A landscape with many valleys, sampled at points; each row gives a point and its height.
From any point a ball rolls to the lowest of the 2 points nearest to it. It stops when none of these is lower. Distance is the straight distance between rows; heights are no part of it.
zavat h=18.1: [ 82 113 113 111  74 109 160 117 118 102 109  99 134 115 131 156 162 146
 162 132 177]
vose h=13.6: [144 106 158 106 107 143 105 126 193 163 154 117 164 142 107 113 130 120
 130 107 179]
bup h=25.1: [154 155 123 163 182 117 112 138  85  95 111 147 108 108 155  95 119 135
  79 154  35]
melo h=32.9: [141 123 150 168 200  75 121 123 112 128 120 157 145 100 147 103 105 102
  90 135 101]
pofip h=23.4: [109  99 162 140 119 108 102  75 101  88 133  89 172  89 102 137 128 120
 165 153 135]
duv h=35.7: [110 174 151 168 175  77 129 153 120  94 132 148 119  90 160  80 102 154
 115 146  35]
Muta h=61.0: [142 115 105 127 176  88 130 160 106 175 107 176 112 156 149 118 124 115
  53 116 173]
zake h=21.8: [123 130 192 148  92 184 133  87 177 137 125  76 126  95 102 146 141 131
 158 146 146]
Bobob h=60.5: [139  99 102  67  51 154 110 128 122 110 147  85 112 188  74 112 133 144
 138  96 181]
mep h=39.9: [115 159 120 138 141 117 147 131  88 136 101 149  94  85 146 154 105 162
 226 183  51]
nerop h=11.8: [124 120 138 113  65 173 167 116 126 121 107  63 112  98  97 188 154 135
 173 115 149]
fuf h=24.3: [148 150 177 160 143 145 118 129 171 161 159 128 144 140 117  99  99 127
 126  92 121]
nev h=43.2: [156 120 115 112 115 142 154 147 175 144 154 125 125 143 111 148 128 105
 121  82 160]
diz h=69.6: [142  91 106 113 167 116 148 158  95 123  71 172 131 118 192 132 168 106
  62 144 117]
deg h=35.1: [ 92 176 130 149 121 127 162 130 106 132 107 150 119 102 153 128 119 156
 190 161  73]
semul h=42.5: [120 127 111 145 134 148 110 108  85  95  96 140 129 144 142  92 146 121
  86 151 101]
Sola h=30.1: [105 158 136 150 152 110 122 132  90  92  94 147 115 107 171  85 114 132
 110 163  48]
tabig h=38.8: [102 148 149  99 122 197 174 168 199 157 134 120  91 158 150 102 105 152
 120  89 155]
Vekor h=19.0: [161 104 121  82  95 118  91 136 172 162 155 138 141 153  80 117 143 109
 126 110 188]
zapi h=17.0: [113 146 130 137  91 186 169 121 140 121 116  87 108  97 111 177 123 132
 188 133 129]
Dobid h=26.5: [117 126 184 113  68 198 139 104 175 137 104  64  95 105 105 135 155 147
 150 147 166]
misev h=45.5: [ 69 146 102 117  86 158 154 138 104 123 100 135 112 160 159 146 109 174
 166 135 143]
kag h=29.6: [160  90 112 120  99 102  74 105  91 107 138 123 133 128  93 149 169 106
 118 150 151]
nug h=38.9: [163 121  94 125 142 112 129 116 149 133 163 133 129 119 113 171 129  91
 129  99 145]
limug h=41.2: [141 146 115 141 158 122 147 155 157 165 139 148 120 162 129 124  94 130
 103  60 151]
bom h=66.5: [126 117  95 137 161 120 139 143 115 121  97 162 125 148 180 118 136 114
  59 129 118]
sizu h=20.1: [172 131 114 154 200 112 126 144  89 120 103 159 103 105 153 120 127 108
  60 136  59]
tosav h=11.2: [170  87 162  82  73  96  76 145 174 161 171 110 164 147  79 108 171 137
 137 120 206]
kem h=29.3: [ 90 134 154 142 122 114 132 101 132 111 122 110 164  99 127 146 127 124
 180 149 125]
Tivib h=27.3: [156  98  97  86  85  95  65 141  93 145 148 118  91 150  59 146 222 123
 114 182 173]
Lilum h=45.6: [154  84 109 106 157 151 114 119  75  86  73 133 116  89 165 125 151 105
 101 177  84]
Goved h=39.1: [125 166 162 176 174  71 126 133 125 119 127 147 145  96 147  76  93 133
 117 123  73]
pum h=52.1: [174 100  84 126 155 130  91  95  68  92 149 105 117  99 126 158 118  86
 121 162  77]
valob h=37.6: [141 111 113 154 118 149  70  87  76  95 100 128 139 144 106 113 126 110
 104 157 115]
donut h=9.0: [114 159 191 163 154 157 151 119 161 146 143 105 140  70 135 152 109 146
 180 159  81]
toru h=24.9: [141 130 139 142 183  88 131 112 131 121 145 119 151  75 156 146  99 102
 145 142  76]
sur h=22.4: [158  82  78  76  77  94  97 140 101 136 148 120  99 166  79 137 204 130
 122 129 186]
lek h=33.2: [143 142 110 160 118 152  67  94 104 101 143 133 131 152  93 119 109 110
 124 139 101]
nal h=50.4: [124 102 110 112 128  91 130 136 142 156 147 158 155 158 131 123 131 114
 114 103 179]
vur h=56.7: [153 121  84 147 151 127  95 134 107 148 131 171 104 160 116 122 135 102
  71 130 133]
gakiv h=40.9: [ 67 182 112 153 103 153 155 142 127 119 108 134 118 165 150 118 102 172
 149 143 104]
defo h=50.3: [ 80 134 102  99 106 141 160 147 137 111 115 133 116 179 157 133 127 149
 127 111 162]
Somi h=19.5: [123 134 172 141 116 158 102 121 187 152 150 119 164 156 114  96 109 124
 133 101 150]
ralag h=25.3: [ 86 117 136 102  85 147 180 139 156 131 109 114 147 105 138 167 149 152
 182 125 182]
zonef h=57.9: [114 102  83  81  64 147 116 131  96  93 125  99 114 190 116 113 151 143
 113 105 182]
diba h=24.4: [128 150 168 141  88 177  95 102 160 126 136 104 154 156  89 106 121 137
 130 106 143]
zelar h=19.7: [151 128 132 134 215  75 123 118 101 117 155 132 118  66 170 129  91 108
 122 132  54]
bod h=67.3: [125 157 143 159 175  83 190 152 148 145 128 144 131  86 162 148 101 138
 143 107 100]
reg h=29.5: [140 135 158 161 187 104  98  99 128 113 161 126 156  82 128 113 103 106
 141 151  76]
Dib h=33.9: [175 144 120 166 199  97 105 142 113 180 154 156 111 138  90 131 103 108
  91 107 127]
lov h=31.6: [ 91 109 153  99 113 114 184 142 176 144 128 114 160 116 155 145 154 141
 157 105 190]
dizi h=11.7: [104  89 123  92  58 104 133 111 111  99 125  72 135 138 101 147 184 146
 155 105 177]
fum h=60.3: [152 139  68 123 123 122  88 146 104 170 149 170  79 147  81 140 144  86
  71 163 154]
sabo h=7.8: [128  80 151 144 134 115  80  87  89  96  92 147 179 132 144 100 151 112
 104 187 132]
gata h=63.7: [138 129 107 146 191  94 139 154 102 149  84 175 111 156 164 108 115 136
  49 104 121]
vodop h=35.2: [ 95 142 158 112 107 205 173 157 194 168 130 128  87 143 154 119 125 174
 152 138 156]
rosu h=40.5: [107 126 106 133 130 121 126 106 110 101 106 143 134 135 153 133 133 123
 128 139 115]
doma h=37.7: [168 142 112 132 171 106 122 161 141 195 150 156 104 158  89 131 104 118
  97  90 168]
kogud h=44.8: [122 133 112 104 131 132 176 150 172 153 137 134 132 157 147 138 114 126
 115  64 170]
gaso h=49.3: [144 114  99 125 142 138 124  81  80  75 136  85 111  71 117 174 113 103
 158 145  75]
lil h=50.0: [174  76  93 117 160 150 106 120  74 100 118 139 114  97 129 153 147  83
  85 177  82]
betap h=54.6: [111 116  79  94  91 151 129 134 120  95 125 141 121 180 136 127 136 140
 109 100 159]
zogov h=30.2: [ 79 165 154 162 119 137 132 106  91 107 109 133 134  98 133 116 102 155
 190 175  75]
gika h=29.1: [147 141 140 147 103 161  84  97 131 107 149 110 145 148  79 138 112 116
 138 121 127]
nezub h=46.9: [155 123 113  71  97 175 133 148 156 141 152 129 126 198 105  93  94 132
 120  80 167]
Vune h=43.9: [108 148 110 118 154 130 145 112 100 111 129 111 103  65 140 168 100 129
 203 167  49]
Mevug h=26.7: [145  91 139 152 191  89 103 139  98 141 107 164 147 111 154 106 142  95
  80 159 113]
duru h=36.3: [ 72 173 145 141 122 149 156 162 153 150 120 144 132 157 159 112  99 164
 146 121 115]
san h=17.6: [134  82  91  76  71  84 108 119  87  97 139  98 126 166  96 126 206 141
 138 109 183]
pov h=23.5: [ 91 177 185 172 155  95 163 174 157 158 118 140 140 112 161 105  95 171
 149 128  94]
Konim h=34.6: [ 79 148 139 151 109 129 143 119 123 119 111 133 163 128 148 127 130 138
 157 141 134]
rudo h=16.7: [125  83 143 143 113  97  78  85  89  83 113 119 183 107 108 116 151 112
 128 164 136]
gubep h=54.5: [111 101 102 117 137  72 155 131 130 139 124 160 156 146 176 129 144 121
 105  98 174]
lam h=62.6: [153 113 124  83  60 166 135 123 163 118 154  81 121 151  87 129 153 141
 144  97 170]
Roso h=34.8: [102 151 129 129 134 135 138 113  78  95  68 139 113  91 163 105 127 139
 142 182  48]
zep h=15.6: [117 182 182 173 148 138 152 146 162 139 143 124 133  92 134 114 103 152
 161 138  81]
Vize h=29.4: [142 160 126 148 154 146 184 147 173 137 142 120 116  94 144 187 122 116
 147 114  96]
Lisem h=22.7: [135 161 127 149 123 176 145 109 137 109 135 102 131 103 110 162 113 123
 158 114  97]
vifu h=30.6: [ 65 184 163 164 121 118 155 157 144 154 119 158 143 139 169 106 107 191
 173 153 105]
Vuku h=6.9: [121 108 153  98  55 133 139 112 111 115 122  44 130 110 102 158 170 133
 174 107 166]
ziba h=14.1: [145 181 119 172 163 138 150 152 145 123 157 143 107 139 130 128  91 130
  96  88  77]
Muli h=14.8: [164 118 118 138 227  80 122 129  87 121 131 148  93  87 162 137 103 108
  81 138  67]
mege h=63.8: [ 95 144 140 146 179  73 179 145 141 149 112 144 149 115 175 137 105 126
 124  89 142]
reder h=24.0: [151  98 121 122  68 114  65  96 110 112 141 109 152 154  66 117 155 125
 134 130 169]
tarov h=42.8: [116 121 130  66  83 185 165 151 179 135 148 121 116 174 143 111 109 137
 130  83 167]
faso h=40.3: [106 117 118 101 148 143 137 120  77  95  56 149 133  94 179 125 159 129
 115 175  72]
bila h=46.6: [128 117 123 114 149 127 131  87 101 100 139  89 129  51 128 168  97 119
 200 162  75]
gok h=29.2: [171 149 155 174 170 114 110 131 155 172 162 142 141 129  94 131  96 110
 108  91 116]
rabis h=64.7: [161 100 172  63  41 168 121 117 180 122 140  52 101 152  93 101 153 139
 133 102 182]
Doreg h=32.6: [144  89 103 113 104 110  51 129  83 131 136 131 113 137  65 145 185 112
 101 194 164]
zis h=50.1: [143 132 100  94 118 149 111 160 139 154 163 156 106 203 106  96  94 122
 101  84 165]
goro h=53.3: [145 140  76 131 117 153 104 148 116 145 144 169 102 196 108 112 114 118
  78 103 137]
zono h=24.5: [105 174 138 176 124 138 130 115 116  90 128 133 138 127 135 104 102 142
 147 136  72]
Ruk h=59.3: [ 71 132 117 114 144  76 171 135 133 139  95 155 146 130 189 136 135 133
 132 120 150]
Dek h=17.8: [149  95 160 101  67 118  62 111 145 132 164 100 176 139  66 103 161 136
 138 124 192]
Zelav h=58.0: [130 102  98 103 157  81 135 162 128 191 121 164 114 184 121 103 110 126
  78 101 213]
kif h=19.1: [133 164 123 182 156 130 114 129 133 103 145 147 112 139 128  99 102 140
 106 111  77]
punet h=18.2: [146  62 132 134 154 113  95 124 101 123  97 167 165 114 146 120 170 105
  82 183 127]
deniz h=34.7: [165 122 110 115 153 121 160 128 157 123 159 119 138  86 135 188 132  95
 147 104 115]
nale h=8.3: [134 188 121 153 131 168 166 149 169 136 143 129 107 139 139 134 109 139
 130  75  93]
Riniz h=30.9: [117 141 163 114  84 211 166 119 193 156 116  99  96 121 131 138 145 154
 149 127 167]
bek h=15.5: [113 135 198 154 134 175 137 105 186 147 136  92 150  70 127 150 123 127
 165 155 121]
Guzov h=54.7: [136  86 107  73 125  63 130 156 153 177 155 159 131 172 122 115 125 125
 108  96 221]

Call two points neighbours if one is among the 2 nearest of the other. Go from one point of each pair to the other, from neighbour to neighbour, staying as low as possible. Name the highest point that can't be avoided.
tosav / vose -> Vekor
sabo / vose -> semul
vose / Vuku -> Doreg
nale / Vuku -> Vize

Write out the way that a ball takes from each point below.
rabis -> Bobob zonef betap defo misev gakiv duru vifu pov zep donut
lil -> Lilum faso Roso Sola bup sizu Muli
pum -> gaso bila Vune mep deg zogov zono kif ziba nale
lam -> Bobob zonef betap defo misev gakiv duru vifu pov zep donut
